Points, in no order, along strands that fork, close into loops and pass close to each other.
In the rows, zero is written as 100.
Two points are linked if the straight distance between their rows is under 51.9. Some points are linked to none.
K_637: [106 115 108 90 128 96 106 112 120 104 98 107 116 104 75 104 95 99 114 119 91 78 98 76 102 120]
K_495: [109 95 95 109 82 121 107 95 125 106 107 75 95 104 111 105 99 83 96 127 116 92 102 101 112 113]
K_522: [103 93 98 98 86 103 77 69 88 104 101 108 128 77 94 108 93 91 101 97 112 120 91 104 98 103]
K_163: [104 93 97 100 101 114 126 112 122 102 98 69 103 108 112 100 96 93 89 77 110 111 102 90 111 112]
K_129: [105 117 105 116 105 106 109 102 88 106 109 73 96 90 87 119 96 89 102 97 113 95 116 77 109 115]
K_848: [88 96 90 105 76 79 96 100 102 124 100 92 102 98 108 102 107 91 84 90 80 98 95 101 84 85]
K_743: [101 116 107 103 119 111 114 112 111 109 104 75 93 105 85 105 97 89 95 107 99 84 114 77 108 120]
K_779: [113 104 110 75 94 110 106 98 99 113 97 101 138 90 75 98 109 94 95 92 83 95 108 99 102 106]
K_112: [121 112 89 110 117 112 119 109 104 102 126 102 117 112 92 82 89 100 78 113 90 93 103 73 123 106]
K_468: [117 98 120 94 136 117 111 107 82 94 83 115 84 93 80 100 101 122 111 113 117 90 103 73 103 100]
K_855: [97 85 99 79 104 101 68 89 101 86 104 116 127 99 107 103 94 99 108 108 106 119 83 124 100 105]
K_990: [88 81 94 89 85 86 65 90 114 98 91 117 124 90 98 102 101 107 105 119 96 106 82 130 91 93]
K_432: [91 88 74 116 71 77 113 110 133 104 109 100 95 80 100 105 83 104 89 118 94 100 103 128 99 83]
K_521: [99 104 105 110 108 94 82 78 97 104 98 100 90 114 103 87 97 115 119 100 84 94 93 78 82 83]
K_923: [109 91 110 87 80 105 95 98 111 92 107 98 105 97 103 102 112 97 126 118 98 83 75 109 102 99]
K_94: [112 103 100 81 93 118 95 96 103 105 100 103 123 90 90 105 123 93 102 85 94 111 93 109 91 102]
K_253: [119 98 90 86 112 114 98 88 100 93 104 117 95 118 102 86 102 114 111 127 95 95 89 92 99 96]
K_798: [114 112 113 103 133 107 92 108 94 109 113 125 96 95 75 95 122 105 96 87 79 88 92 78 102 100]
K_211: [112 98 109 99 117 90 133 114 97 92 105 89 126 113 81 75 97 109 83 95 76 85 94 86 124 89]
K_346: [112 98 87 92 93 119 76 80 98 100 107 119 105 97 99 95 126 97 108 132 93 102 107 117 92 78]
K_623: [114 117 104 124 112 110 115 116 67 108 102 118 74 102 109 99 103 104 92 82 115 89 110 87 103 90]
K_502: [91 106 113 107 104 108 106 87 57 101 86 115 81 104 92 90 86 102 107 96 118 99 116 82 100 88]
K_792: [118 106 99 113 103 90 112 79 80 100 120 91 122 101 83 87 99 87 88 99 85 95 95 73 122 90]
K_806: [114 93 123 89 138 105 101 87 88 92 85 119 98 94 75 102 92 120 109 120 95 85 96 76 112 108]
K_109: [94 92 103 72 92 100 89 102 104 92 91 109 122 108 110 101 91 110 106 104 96 107 85 110 91 111]
K_422: [74 85 91 132 100 81 95 103 88 95 92 101 82 83 116 116 110 100 111 106 93 118 128 113 88 77]
K_898: [117 118 101 106 141 106 101 109 96 96 116 114 103 96 84 106 103 114 101 101 92 104 96 74 106 112]
K_823: [106 99 119 114 107 111 127 94 66 89 99 121 104 91 82 82 79 126 97 93 116 93 107 81 120 84]
K_820: [91 95 96 103 82 78 111 97 127 107 110 89 116 107 107 101 82 100 90 78 90 101 102 104 91 105]
K_929: [105 86 111 81 71 100 90 81 104 101 102 90 135 101 94 108 96 91 112 114 103 97 97 103 105 108]
K_349: [84 90 91 84 95 107 55 93 93 104 104 108 129 94 94 107 91 103 101 114 98 120 95 118 100 125]
K_244: [103 119 98 96 93 99 103 108 134 99 88 104 77 86 100 82 87 119 110 103 103 77 78 97 92 96]
K_716: [85 109 102 112 101 95 93 106 61 111 94 116 99 95 92 105 98 87 99 74 115 117 114 109 91 103]
K_593: [113 94 91 101 75 114 78 92 89 92 111 110 111 95 102 110 100 83 107 127 122 109 109 117 100 87]
K_25: [84 77 79 111 102 75 77 111 109 101 103 99 119 91 109 111 109 110 95 100 83 118 92 117 94 101]
K_891: [112 110 118 102 117 119 127 111 70 91 98 138 99 96 94 95 106 117 81 70 106 101 115 106 104 104]
K_888: [104 122 85 103 123 109 84 86 110 105 104 114 93 95 97 97 132 107 108 91 88 93 103 104 86 78]
K_279: [83 101 100 102 101 87 88 87 97 111 88 103 86 114 92 105 119 101 101 86 68 102 106 107 79 94]
K_303: [93 86 77 109 90 69 113 111 131 95 97 93 111 96 100 124 108 116 104 104 76 110 112 118 94 96]
K_514: [114 94 110 87 95 116 101 104 97 90 90 90 96 97 119 101 111 96 109 103 119 108 89 98 96 93]
K_110: [92 100 119 114 90 89 113 111 122 129 80 72 81 102 94 90 92 106 93 89 95 94 92 96 97 105]
K_81: [108 96 102 110 84 108 101 91 102 100 114 78 88 90 107 119 108 81 114 119 115 95 95 98 106 111]
K_281: [79 83 85 113 85 69 92 116 105 117 104 100 95 105 104 87 92 84 76 92 89 103 87 110 87 99]
K_563: [94 98 73 122 68 85 112 102 131 121 105 99 90 77 99 99 99 110 93 99 91 94 96 107 95 79]
K_980: [105 120 99 87 105 106 86 90 111 106 107 113 100 97 86 97 126 108 109 97 84 82 100 98 91 106]
K_896: [114 118 103 115 143 105 108 120 87 97 112 134 90 94 94 113 85 110 98 98 106 102 112 72 106 100]
K_976: [95 86 87 95 104 110 74 102 101 102 87 110 122 84 105 108 127 97 101 90 99 112 88 111 90 91]
K_870: [99 120 116 103 120 106 94 102 88 84 109 115 88 100 95 111 81 116 129 104 107 93 97 83 115 109]
K_912: [97 109 88 75 80 106 106 116 121 105 94 100 104 83 93 106 100 115 93 91 95 82 101 112 81 93]
K_569: [99 107 115 105 104 103 100 90 82 94 88 85 89 88 107 126 104 116 114 80 108 113 97 95 89 93]
K_44: [75 90 87 110 103 100 76 102 74 98 77 109 98 87 106 105 103 91 102 115 123 121 113 111 88 97]
K_903: [94 103 107 112 72 92 118 95 138 99 108 83 104 86 95 97 69 108 103 92 98 88 92 97 114 108]
K_690: [83 85 107 90 109 85 84 90 72 104 88 91 110 103 101 100 78 92 95 86 105 118 99 81 98 114]
K_128: [104 87 110 98 91 94 115 95 115 108 90 69 129 99 102 84 75 87 81 88 113 100 87 90 111 108]
K_715: [113 101 104 111 131 112 98 95 77 94 106 119 70 113 107 83 90 121 99 110 103 103 97 75 101 90]
K_139: [97 104 103 84 95 82 107 112 107 101 100 89 129 104 101 104 92 87 85 75 86 103 99 104 92 110]
K_663: [102 89 88 109 98 106 92 102 81 110 103 87 115 79 103 113 108 81 91 86 121 122 97 98 94 107]
K_890: [98 88 90 104 66 78 101 89 125 102 102 84 106 104 99 114 95 98 106 128 103 98 94 113 99 106]
K_406: [95 101 96 82 117 110 96 94 91 76 95 122 90 106 115 97 115 105 119 112 105 100 109 116 96 83]
K_592: [92 81 102 95 88 99 89 95 86 92 91 91 110 91 109 113 80 88 108 111 133 111 92 105 103 121]
K_379: [107 104 100 115 111 104 104 108 76 101 106 97 74 107 116 101 111 95 90 77 111 115 100 93 97 78]
K_362: [93 87 114 112 94 84 108 91 137 96 111 78 78 105 118 107 96 107 124 106 95 89 78 123 113 126]
K_531: [119 100 107 94 122 123 106 96 89 75 106 124 93 105 112 95 90 118 111 108 103 99 87 86 100 89]
K_722: [109 107 101 104 114 110 96 103 90 93 88 104 67 95 101 109 112 114 116 97 128 88 101 91 96 85]
K_41: [112 96 101 99 89 95 116 109 94 116 113 86 112 102 94 96 107 65 67 85 98 95 95 90 104 109]
K_768: [105 100 102 114 87 85 92 105 94 114 106 96 102 99 97 100 109 89 81 63 79 90 93 94 94 92]
K_74: [90 84 107 98 101 90 88 89 90 107 77 87 87 94 110 115 104 101 112 89 116 115 87 90 88 98]
K_960: [111 99 88 83 91 123 103 109 95 93 96 96 104 86 118 114 123 97 103 116 123 100 105 110 97 94]
K_597: [98 100 94 87 104 97 86 101 122 87 96 104 111 104 119 100 110 118 110 94 80 101 83 119 82 81]
K_559: [95 110 98 96 107 126 103 97 85 83 79 133 93 104 97 95 112 111 111 102 122 97 120 118 95 92]
K_959: [112 110 109 102 156 105 97 96 82 100 99 144 80 89 83 105 92 123 101 102 102 97 104 81 101 109]
K_701: [113 106 99 78 115 109 114 107 83 84 103 115 114 109 112 96 106 101 94 97 88 108 104 106 96 94]
K_208: [119 85 112 89 117 109 115 97 76 99 117 126 96 104 90 83 109 111 64 113 79 83 107 87 111 91]
K_376: [112 106 117 83 140 91 91 102 113 95 93 121 92 102 86 103 100 106 118 123 98 82 93 77 100 112]
K_143: [107 93 122 89 96 101 107 88 102 83 104 75 116 93 104 115 88 100 111 91 110 102 91 96 108 110]
K_90: [85 77 83 110 88 75 99 110 90 110 103 86 92 99 109 124 100 91 83 77 97 121 107 107 91 107]
K_460: [103 111 104 104 112 113 112 90 69 96 102 135 101 92 84 90 100 108 96 104 95 91 130 88 110 107]
K_438: [104 91 104 91 69 83 76 82 97 109 100 102 133 95 90 101 76 87 95 100 99 105 93 96 98 104]
K_695: [93 78 103 103 89 88 95 99 90 75 102 95 94 91 125 113 93 83 115 114 130 111 83 122 102 109]
K_214: [92 119 110 110 106 112 109 93 90 86 91 125 90 98 91 92 110 125 118 71 109 117 107 118 82 86]
K_873: [105 106 107 93 102 118 86 73 97 79 101 120 102 90 96 98 109 114 126 103 105 106 84 99 100 96]
K_100: [85 78 91 96 92 89 95 116 123 95 84 86 103 102 121 100 103 102 105 117 104 106 87 122 93 95]
K_619: [104 110 106 88 134 117 106 118 109 89 96 103 75 105 101 106 97 100 112 125 120 90 99 91 102 119]
K_586: [110 118 118 112 110 102 101 113 67 97 114 104 94 105 79 109 106 88 96 71 76 89 109 92 110 98]
K_684: [95 100 97 111 104 107 78 83 85 96 87 104 68 82 101 102 127 110 116 103 119 98 105 101 92 75]
K_218: [90 88 100 105 69 89 111 98 135 87 101 92 96 102 112 92 76 103 114 100 98 93 80 110 110 98]
K_127: [97 98 86 101 96 99 87 99 101 113 104 103 105 109 112 87 113 87 97 103 88 105 93 105 88 85]
K_566: [92 105 92 94 98 101 85 85 115 82 111 111 122 107 109 110 114 108 117 96 78 105 106 121 90 89]
K_866: [96 82 128 96 87 97 114 90 123 103 101 77 88 113 121 97 89 99 110 109 107 98 71 120 119 122]
K_847: [117 85 94 89 74 115 96 92 92 99 103 98 113 102 103 98 89 78 105 137 123 107 100 101 109 97]
K_997: [98 101 98 92 74 83 96 91 98 114 101 104 123 91 76 79 81 92 86 89 89 90 88 91 99 94]
K_400: [108 97 121 98 107 95 102 99 65 92 106 104 115 104 85 99 112 67 89 69 80 95 100 96 113 100]
K_781: [88 93 108 91 71 75 96 107 96 119 105 116 99 107 90 106 114 69 83 81 76 85 105 115 91 106]
K_233: [106 97 102 105 86 105 74 82 100 90 111 100 114 95 107 107 113 89 118 134 99 103 104 129 107 84]
K_736: [113 100 116 106 115 103 104 91 83 79 103 101 93 106 97 95 72 108 126 107 107 94 82 74 123 108]
K_180: [93 98 104 88 109 81 101 97 64 96 105 93 119 103 98 93 82 73 74 82 110 119 100 97 105 113]
K_686: [96 93 80 113 91 88 104 87 95 105 120 84 100 123 122 95 87 82 86 90 99 107 99 102 101 101]
K_321: [96 105 114 93 120 100 102 117 134 94 92 91 74 114 107 107 103 102 120 113 110 80 73 100 108 133]
K_948: [98 105 92 108 81 80 116 86 126 105 114 76 109 94 97 95 82 99 86 88 94 85 104 82 110 114]
K_908: [122 107 108 92 132 120 105 107 84 110 82 101 63 94 95 101 115 114 104 106 129 98 100 71 104 89]
K_168: [123 102 102 81 114 114 108 98 100 100 108 128 102 98 87 80 119 110 76 110 87 84 96 93 109 100]
K_485: [109 96 81 112 93 105 110 92 96 110 112 79 105 87 117 122 117 93 92 84 109 108 104 95 95 96]
K_295: [112 117 88 124 130 112 97 117 113 100 108 85 63 113 124 94 103 103 96 103 100 104 90 91 107 98]
K_434: [117 109 105 67 127 112 105 108 94 106 93 112 84 111 98 90 131 105 93 98 98 88 104 99 88 95]
K_758: [116 122 122 119 111 99 102 118 64 102 99 123 76 105 85 103 108 93 97 71 101 88 115 100 109 88]
K_156: [106 115 106 84 91 126 97 82 83 79 93 132 99 104 90 111 100 104 119 119 113 101 117 117 101 98]
K_475: [106 111 93 102 122 102 116 121 139 102 101 112 91 107 95 78 75 104 93 118 99 84 94 82 111 110]
K_676: [120 92 96 75 88 112 99 109 92 109 99 118 119 113 92 79 105 93 84 119 92 97 103 96 92 87]
K_558: [110 114 113 114 107 123 97 77 81 95 96 122 98 88 87 91 103 120 109 69 109 113 100 101 93 89]
K_632: [95 104 97 107 106 102 102 92 89 66 105 106 83 107 119 104 100 111 126 113 107 104 108 112 106 83]
K_121: [95 95 109 77 87 96 83 81 106 108 70 113 116 96 84 91 110 107 110 91 89 100 90 105 88 102]
K_605: [103 92 87 103 87 89 107 105 104 124 109 85 109 107 116 84 89 76 66 91 109 108 97 93 99 110]
K_726: [117 80 110 81 96 108 118 116 102 109 86 94 125 109 94 79 89 101 77 109 113 99 83 98 101 99]
K_864: [116 117 110 81 82 109 94 103 127 97 108 103 111 96 88 103 89 106 113 127 98 78 101 102 107 107]
K_919: [84 73 90 109 109 83 81 107 99 82 103 87 107 87 128 124 103 105 104 101 99 122 92 112 101 98]
K_536: [89 75 96 109 78 86 111 113 136 98 81 87 80 95 105 99 106 108 102 129 98 93 92 132 94 89]
K_970: [117 97 108 88 75 107 95 81 102 101 109 91 110 106 95 94 88 92 104 126 113 90 87 87 107 109]
K_950: [110 110 93 117 99 104 106 100 116 115 123 79 102 102 103 107 116 91 94 91 93 92 102 87 100 103]
K_191: [72 101 82 92 105 97 76 107 63 98 113 95 101 89 99 98 91 92 80 89 101 116 110 115 109 129]
K_966: [96 102 105 73 100 97 116 109 91 96 104 102 126 123 111 91 90 97 88 89 81 104 102 98 97 108]
K_788: [107 98 102 94 96 104 114 113 88 116 93 77 101 100 100 103 122 76 87 81 95 106 102 99 98 100]
K_126: [112 111 98 121 130 103 86 106 124 97 107 89 85 109 117 103 101 112 116 97 107 102 86 85 104 105]
K_359: [99 105 92 104 112 112 93 83 96 91 103 99 84 112 103 91 99 100 119 123 95 88 95 84 93 99]
K_221: [87 106 97 87 100 113 88 98 81 94 104 106 117 98 104 108 101 89 95 97 106 121 119 124 99 106]
K_799: [106 112 107 89 87 96 121 106 109 107 101 89 121 99 72 100 103 96 90 97 79 84 111 95 104 108]
K_765: [104 92 107 95 82 88 86 95 106 91 116 106 109 103 118 98 107 94 127 126 95 99 81 133 98 94]
K_79: [99 107 119 114 113 108 121 100 78 93 99 125 105 104 86 98 86 129 100 107 117 81 128 88 117 99]
K_16: [105 111 107 108 109 101 99 88 73 98 88 121 73 115 108 91 97 117 109 93 105 112 105 87 94 81]
K_839: [88 76 100 105 91 84 74 82 99 116 85 91 106 99 99 108 93 94 104 104 109 112 78 92 87 109]
K_858: [122 102 100 86 92 106 115 108 101 109 106 118 109 106 77 67 100 108 80 109 83 80 99 95 105 85]
K_341: [92 101 106 94 104 104 86 72 89 105 86 116 98 94 86 98 111 102 116 98 95 115 95 109 91 93]
K_537: [81 94 80 130 92 95 101 118 89 92 92 102 93 94 114 109 103 98 103 96 119 104 132 116 83 78]
K_904: [101 79 102 75 101 104 86 100 85 107 92 116 118 107 107 85 82 92 85 112 114 114 87 89 97 101]
K_692: [90 84 108 105 88 94 122 90 123 110 94 62 83 115 109 114 100 98 90 97 102 103 111 99 103 122]
K_72: [106 102 102 101 110 98 123 111 72 87 118 103 101 119 104 89 102 79 76 96 93 99 117 88 115 100]
K_816: [97 99 100 87 105 86 96 107 126 94 88 90 90 107 112 90 112 122 112 93 102 93 83 112 79 86]
K_702: [102 100 102 95 66 112 106 116 137 99 86 81 87 92 107 98 92 100 110 124 108 81 98 119 108 105]
K_193: [91 97 101 102 103 97 106 104 55 101 96 114 117 94 89 96 85 91 82 79 119 118 110 97 106 107]
K_302: [102 113 97 109 117 99 99 111 143 116 97 110 89 105 84 79 86 87 110 133 107 84 95 85 106 117]
K_178: [83 110 92 124 92 107 113 110 147 119 95 93 59 85 105 90 83 116 96 97 95 95 95 105 104 92]
K_785: [104 121 109 102 113 90 111 114 127 109 114 73 96 108 91 110 96 115 102 75 84 94 104 86 102 116]
K_322: [84 93 92 106 91 108 89 110 70 86 89 118 105 92 115 103 82 92 111 107 131 105 107 111 98 92]
K_173: [101 102 80 105 98 120 82 88 82 103 94 126 101 84 105 89 124 89 103 116 113 110 118 121 94 76]
K_532: [104 108 85 115 114 113 102 111 111 101 105 95 84 115 114 91 109 96 101 117 99 95 108 89 96 91]
K_703: [87 88 90 97 94 88 103 119 96 120 98 81 96 105 108 118 117 78 85 93 92 109 110 113 88 116]
K_700: [99 121 111 117 98 83 107 98 65 100 115 95 83 103 94 111 91 87 99 60 89 94 117 91 105 99]
K_482: [82 87 93 105 92 78 81 80 108 103 90 95 85 104 104 108 119 108 110 108 82 108 110 101 77 93]
K_311: [108 121 98 88 115 102 104 122 126 106 96 86 96 105 101 101 110 118 104 80 86 83 103 91 97 96]
K_264: [98 101 102 106 107 92 97 113 142 100 93 91 79 106 102 90 90 120 109 92 97 94 74 97 91 97]
K_506: [123 97 100 110 101 119 121 88 82 108 109 95 103 93 106 95 101 94 87 105 114 98 105 69 115 105]
K_834: [91 85 108 98 86 104 116 99 118 106 80 69 91 105 113 112 99 94 100 104 113 103 86 112 107 115]
K_945: [79 98 100 88 88 76 84 98 88 118 106 109 113 112 96 101 100 82 82 86 75 108 106 113 95 113]
K_790: [116 118 112 106 128 100 95 112 105 100 104 86 89 106 95 97 95 114 105 93 99 102 88 71 106 104]
K_280: [100 99 102 106 101 97 92 112 71 100 104 112 108 104 96 98 112 78 82 69 93 108 85 97 96 93]
K_2: [94 102 93 106 96 86 106 95 75 103 115 97 86 122 109 92 96 67 85 87 84 100 113 92 102 103]
K_698: [90 95 81 89 81 68 82 106 91 121 113 102 128 105 90 98 84 86 80 99 89 105 110 114 100 120]
K_886: [111 100 121 100 101 113 108 94 86 80 96 94 102 84 105 118 98 106 118 90 127 99 93 93 102 98]
K_554: [96 103 86 74 103 109 81 93 101 102 92 132 112 111 99 88 125 84 92 110 89 113 108 128 87 95]
K_332: [93 83 99 107 106 93 97 112 113 107 82 72 79 101 111 123 122 111 98 91 101 117 103 111 90 94]
K_4: [98 94 81 125 96 94 110 101 126 111 106 75 87 106 97 118 118 106 95 103 86 98 106 100 93 102]
K_643: [110 118 98 83 120 119 103 110 85 95 110 114 87 109 106 93 116 99 99 89 88 95 106 91 103 95]
K_120: [87 101 108 104 102 91 95 100 70 112 101 108 92 102 105 110 115 71 102 89 101 114 114 115 86 95]
K_769: [103 90 117 98 103 112 114 90 69 88 81 116 100 95 94 93 92 114 102 98 118 115 103 83 110 88]
K_158: [88 98 93 107 98 83 92 82 87 77 113 101 98 109 124 115 85 103 117 106 105 112 107 111 92 99]
K_493: [89 100 110 96 86 99 108 110 116 118 86 75 69 116 98 88 109 105 97 106 97 87 100 97 87 100]
K_751: [96 120 110 108 104 101 121 116 122 99 83 85 93 95 82 72 70 112 90 105 90 75 93 93 118 105]
K_837: [108 95 109 103 120 102 114 113 109 110 96 88 88 119 101 76 98 104 81 94 91 87 97 79 104 97]
K_185: [100 99 111 102 97 102 97 99 125 102 99 72 77 96 102 119 124 113 118 111 97 88 95 101 101 107]
K_617: [87 98 79 94 115 114 84 106 83 83 98 127 100 112 122 88 102 94 100 114 107 117 102 116 89 83]
K_633: [107 98 102 102 110 98 97 111 91 110 93 91 77 124 111 83 107 90 89 81 99 102 93 85 96 89]
K_458: [110 110 102 112 100 91 114 84 105 102 110 69 119 98 95 89 94 98 88 82 90 95 89 72 118 101]
K_548: [98 73 107 106 79 82 104 89 107 108 94 78 114 103 104 100 84 94 92 94 110 105 82 86 100 108]
K_240: [72 92 80 113 107 99 66 106 74 114 93 107 101 74 100 112 109 97 94 98 102 127 101 121 99 106]
K_203: [91 91 82 102 94 85 81 82 103 91 113 103 129 93 111 117 104 101 103 90 82 119 97 115 96 94]
K_97: [81 79 79 103 64 68 99 99 128 108 102 100 102 98 95 104 88 107 94 131 96 110 109 126 98 99]
K_32: [104 118 113 101 118 112 109 88 77 87 101 107 109 101 96 101 101 111 116 72 99 112 117 94 103 98]
K_642: [102 93 82 92 86 84 96 90 102 100 119 89 123 110 114 107 89 85 89 108 102 110 102 103 97 104]
K_965: [111 98 118 83 106 108 103 107 106 84 96 87 94 96 114 113 118 102 127 99 109 91 67 106 98 101]
K_408: [106 104 86 112 112 109 85 91 103 100 105 117 111 80 104 102 134 97 104 96 92 108 94 117 83 77]
K_6: [85 89 89 112 74 83 122 105 144 98 85 88 78 97 92 116 100 117 101 121 98 101 109 117 104 99]
K_611: [102 121 110 94 116 125 119 109 71 92 111 121 105 106 89 106 96 105 97 74 93 106 126 102 104 95]
K_282: [119 113 98 102 125 100 121 108 89 96 133 101 95 113 94 90 96 96 82 102 81 83 109 85 115 110]
K_705: [107 111 88 97 105 120 94 103 111 87 107 96 98 94 116 109 128 93 112 131 110 94 104 114 102 81]
K_733: [120 108 94 117 120 108 102 110 124 105 115 98 104 99 91 81 89 103 95 115 98 83 83 75 119 109]
K_958: [109 102 113 96 106 94 109 110 89 96 107 105 117 117 85 84 103 89 80 81 71 89 93 94 111 90]
K_111: [95 111 105 98 93 103 108 105 120 121 89 93 77 104 78 78 101 98 94 112 96 76 101 84 90 99]
K_626: [91 101 115 90 104 95 100 83 78 97 87 91 98 117 106 99 86 98 107 93 94 115 108 89 96 99]
K_122: [98 90 81 80 94 95 75 99 100 103 113 101 132 105 100 99 77 92 86 111 97 111 106 117 104 117]
K_608: [77 101 110 111 98 101 85 83 95 81 80 126 105 77 96 105 108 107 123 89 118 122 101 132 96 89]
K_933: [97 113 102 110 112 92 100 103 107 105 115 78 83 110 103 128 107 108 108 73 83 105 111 91 92 112]
K_421: [113 113 110 87 118 128 115 106 73 101 88 127 90 86 90 96 114 114 98 79 120 90 111 94 98 90]
K_979: [80 88 104 101 96 86 77 78 109 93 92 94 95 116 112 97 95 108 118 109 91 103 92 95 90 88]
K_737: [92 91 98 74 81 98 95 105 108 115 75 107 106 89 87 93 103 113 92 91 97 90 88 109 78 94]
K_640: [96 87 101 87 60 89 109 100 126 106 105 87 107 96 99 114 74 102 98 111 107 92 100 123 104 117]
K_226: [91 116 84 118 86 100 112 114 131 120 105 97 76 81 98 85 97 107 91 91 79 80 95 96 95 90]
K_15: [111 112 103 107 97 114 96 86 97 97 108 86 96 82 91 124 105 90 126 112 111 88 109 81 108 110]
K_822: [92 124 96 110 115 102 93 102 84 89 96 113 76 102 101 106 114 124 116 77 100 110 118 114 88 75]
K_308: [106 111 101 80 106 119 103 108 107 97 92 86 109 105 100 115 122 106 105 85 95 93 102 96 90 102]
K_315: [101 100 106 95 95 102 110 86 95 84 109 82 97 118 123 98 83 87 108 114 107 101 106 92 109 114]
K_665: [86 98 92 118 85 91 105 101 147 109 95 89 73 85 97 103 92 118 107 113 98 85 93 109 110 105]
K_603: [76 97 111 113 83 100 96 88 80 88 83 127 110 93 101 104 90 106 121 100 127 110 94 114 94 96]
K_877: [89 116 95 94 71 96 93 92 118 116 105 110 115 88 84 84 94 110 101 90 77 85 99 103 89 95]
K_51: [108 98 84 100 88 106 99 96 116 96 109 93 118 105 115 99 102 97 102 115 95 103 94 98 94 91]
K_115: [98 97 108 112 86 78 103 92 127 122 92 74 88 102 94 102 90 124 105 77 90 102 86 90 95 96]
K_287: [105 128 86 116 104 112 104 92 82 82 124 129 105 98 97 109 83 110 116 102 109 95 117 92 111 106]
K_207: [109 109 110 107 103 115 114 116 129 108 107 64 96 104 102 108 108 98 89 74 96 94 92 93 105 114]
K_710: [99 122 105 119 116 114 99 95 88 73 111 138 85 97 100 106 84 113 137 113 115 86 106 97 109 106]
K_265: [89 73 79 106 99 62 103 95 107 104 112 84 101 97 110 137 104 108 87 84 103 124 98 98 104 120]
K_473: [87 90 82 119 92 86 97 77 95 92 111 97 107 83 104 126 107 97 107 97 90 117 119 118 96 95]
K_19: [96 105 97 97 98 101 102 75 80 80 111 93 100 115 107 110 79 101 113 98 109 114 121 89 101 102]
K_660: [104 108 100 91 78 103 111 106 123 112 98 96 95 95 98 74 85 103 98 112 97 86 89 93 100 95]
K_380: [116 98 101 99 94 107 101 85 84 103 109 101 107 99 96 84 109 89 89 95 99 98 97 84 112 95]
K_384: [112 115 100 93 114 102 93 116 136 90 103 106 106 93 87 110 97 97 121 128 105 75 92 91 108 120]
K_80: [104 109 111 104 120 118 110 110 125 107 90 91 84 107 97 106 102 96 114 118 107 93 97 87 113 128]
K_713: [90 117 111 109 104 103 122 114 136 116 89 83 86 96 84 83 77 96 88 94 101 82 108 95 118 120]
K_920: [83 87 83 91 108 102 67 108 76 117 100 99 113 96 106 91 99 83 81 98 100 109 91 100 108 126]
K_588: [94 69 105 110 96 76 95 108 118 82 101 87 101 91 123 116 112 101 113 111 102 112 91 125 99 96]
K_223: [77 102 93 115 117 87 73 98 82 100 81 118 90 81 108 103 122 103 103 80 105 126 112 123 84 80]
K_766: [112 100 99 88 80 113 112 108 114 115 106 72 114 102 99 99 96 84 88 110 103 94 116 108 108 112]
K_486: [108 99 109 102 132 96 126 106 95 98 95 90 104 117 80 80 87 108 81 115 86 86 97 80 120 98]
K_761: [102 110 96 87 77 97 124 114 117 109 107 85 121 95 80 88 82 88 78 102 95 88 117 104 113 96]
K_613: [94 95 95 113 107 96 88 94 92 93 79 109 88 85 115 103 132 101 111 94 109 108 116 109 85 64]
K_116: [104 79 107 85 98 103 99 116 82 109 82 95 122 111 98 79 104 86 77 98 107 104 87 86 94 96]
K_363: [99 115 113 118 114 97 109 125 128 126 96 80 91 106 81 86 99 90 90 99 90 77 104 82 113 118]
K_368: [95 83 84 82 94 105 65 105 83 110 90 98 117 91 100 88 102 89 87 110 116 115 81 93 96 109]
K_335: [76 81 84 114 90 61 99 128 113 119 98 102 85 107 98 104 103 103 77 92 78 107 101 120 86 89]
K_49: [112 107 108 102 112 122 112 91 64 95 116 135 90 112 93 88 101 106 77 107 88 99 121 89 109 92]
K_290: [102 98 102 85 67 101 111 117 138 93 109 84 103 98 110 119 100 103 107 112 105 90 88 131 104 111]
K_791: [102 118 93 88 85 107 112 107 135 90 117 90 106 103 98 96 77 99 110 121 89 82 112 107 113 106]
K_582: [101 117 106 112 85 120 105 75 74 85 109 119 105 96 91 101 97 105 117 101 113 97 123 102 99 97]
K_622: [69 103 85 121 110 99 82 112 78 98 95 119 102 75 107 96 121 93 87 88 106 121 114 139 90 94]
K_93: [111 86 108 86 97 112 99 92 65 87 96 110 118 102 96 94 82 94 95 113 111 123 96 88 110 100]
K_75: [74 87 87 113 96 79 96 93 88 92 87 101 104 85 102 133 114 104 107 112 100 126 133 124 93 98]
K_699: [88 86 92 97 77 86 101 107 129 95 92 92 100 98 118 87 75 110 89 114 109 102 77 117 95 98]
K_849: [95 88 108 110 88 88 123 112 120 130 89 65 75 111 99 114 106 104 90 78 98 108 102 97 96 109]
K_708: [107 100 98 71 86 106 99 119 121 90 93 100 123 97 104 104 90 105 97 104 97 90 88 116 81 102]
K_669: [110 92 110 100 107 107 127 98 99 82 101 90 100 120 118 90 80 92 92 110 121 108 93 89 117 108]
K_144: [94 93 92 99 73 74 113 108 99 119 104 96 97 109 89 91 87 72 84 89 80 83 112 111 97 108]
K_794: [102 130 95 111 128 112 88 97 87 102 107 124 75 101 94 104 128 106 109 86 84 98 114 107 88 92]
K_867: [112 98 117 103 102 99 122 95 111 90 98 64 119 105 94 92 91 98 99 96 106 90 91 86 115 109]
K_59: [115 115 103 82 94 117 86 85 108 98 97 118 113 103 77 98 109 108 116 120 91 88 108 97 99 106]
K_31: [110 97 108 96 120 111 117 92 90 80 104 108 100 108 99 93 81 117 104 111 90 103 98 74 118 103]
K_348: [88 94 78 84 117 108 77 114 86 100 89 119 114 105 114 86 115 88 84 106 101 110 107 121 92 96]
K_201: [84 85 84 107 87 93 88 95 82 99 103 93 104 79 103 124 92 87 101 91 132 124 105 101 103 111]

How many points has the smallest loop of links through each point below? Write none if it is on no loop.
K_548 => 8
K_211 => 10
K_80 => none
K_849 => none

A fork is a point with three links, a tip a point with one. Leave the first point through the second and follow the links. Name the first fork or tip that comes.
K_240 / K_622 => K_864
K_6 / K_665 => K_702
K_468 / K_908 => K_608
K_702 / K_290 => K_100
K_110 / K_493 => K_203
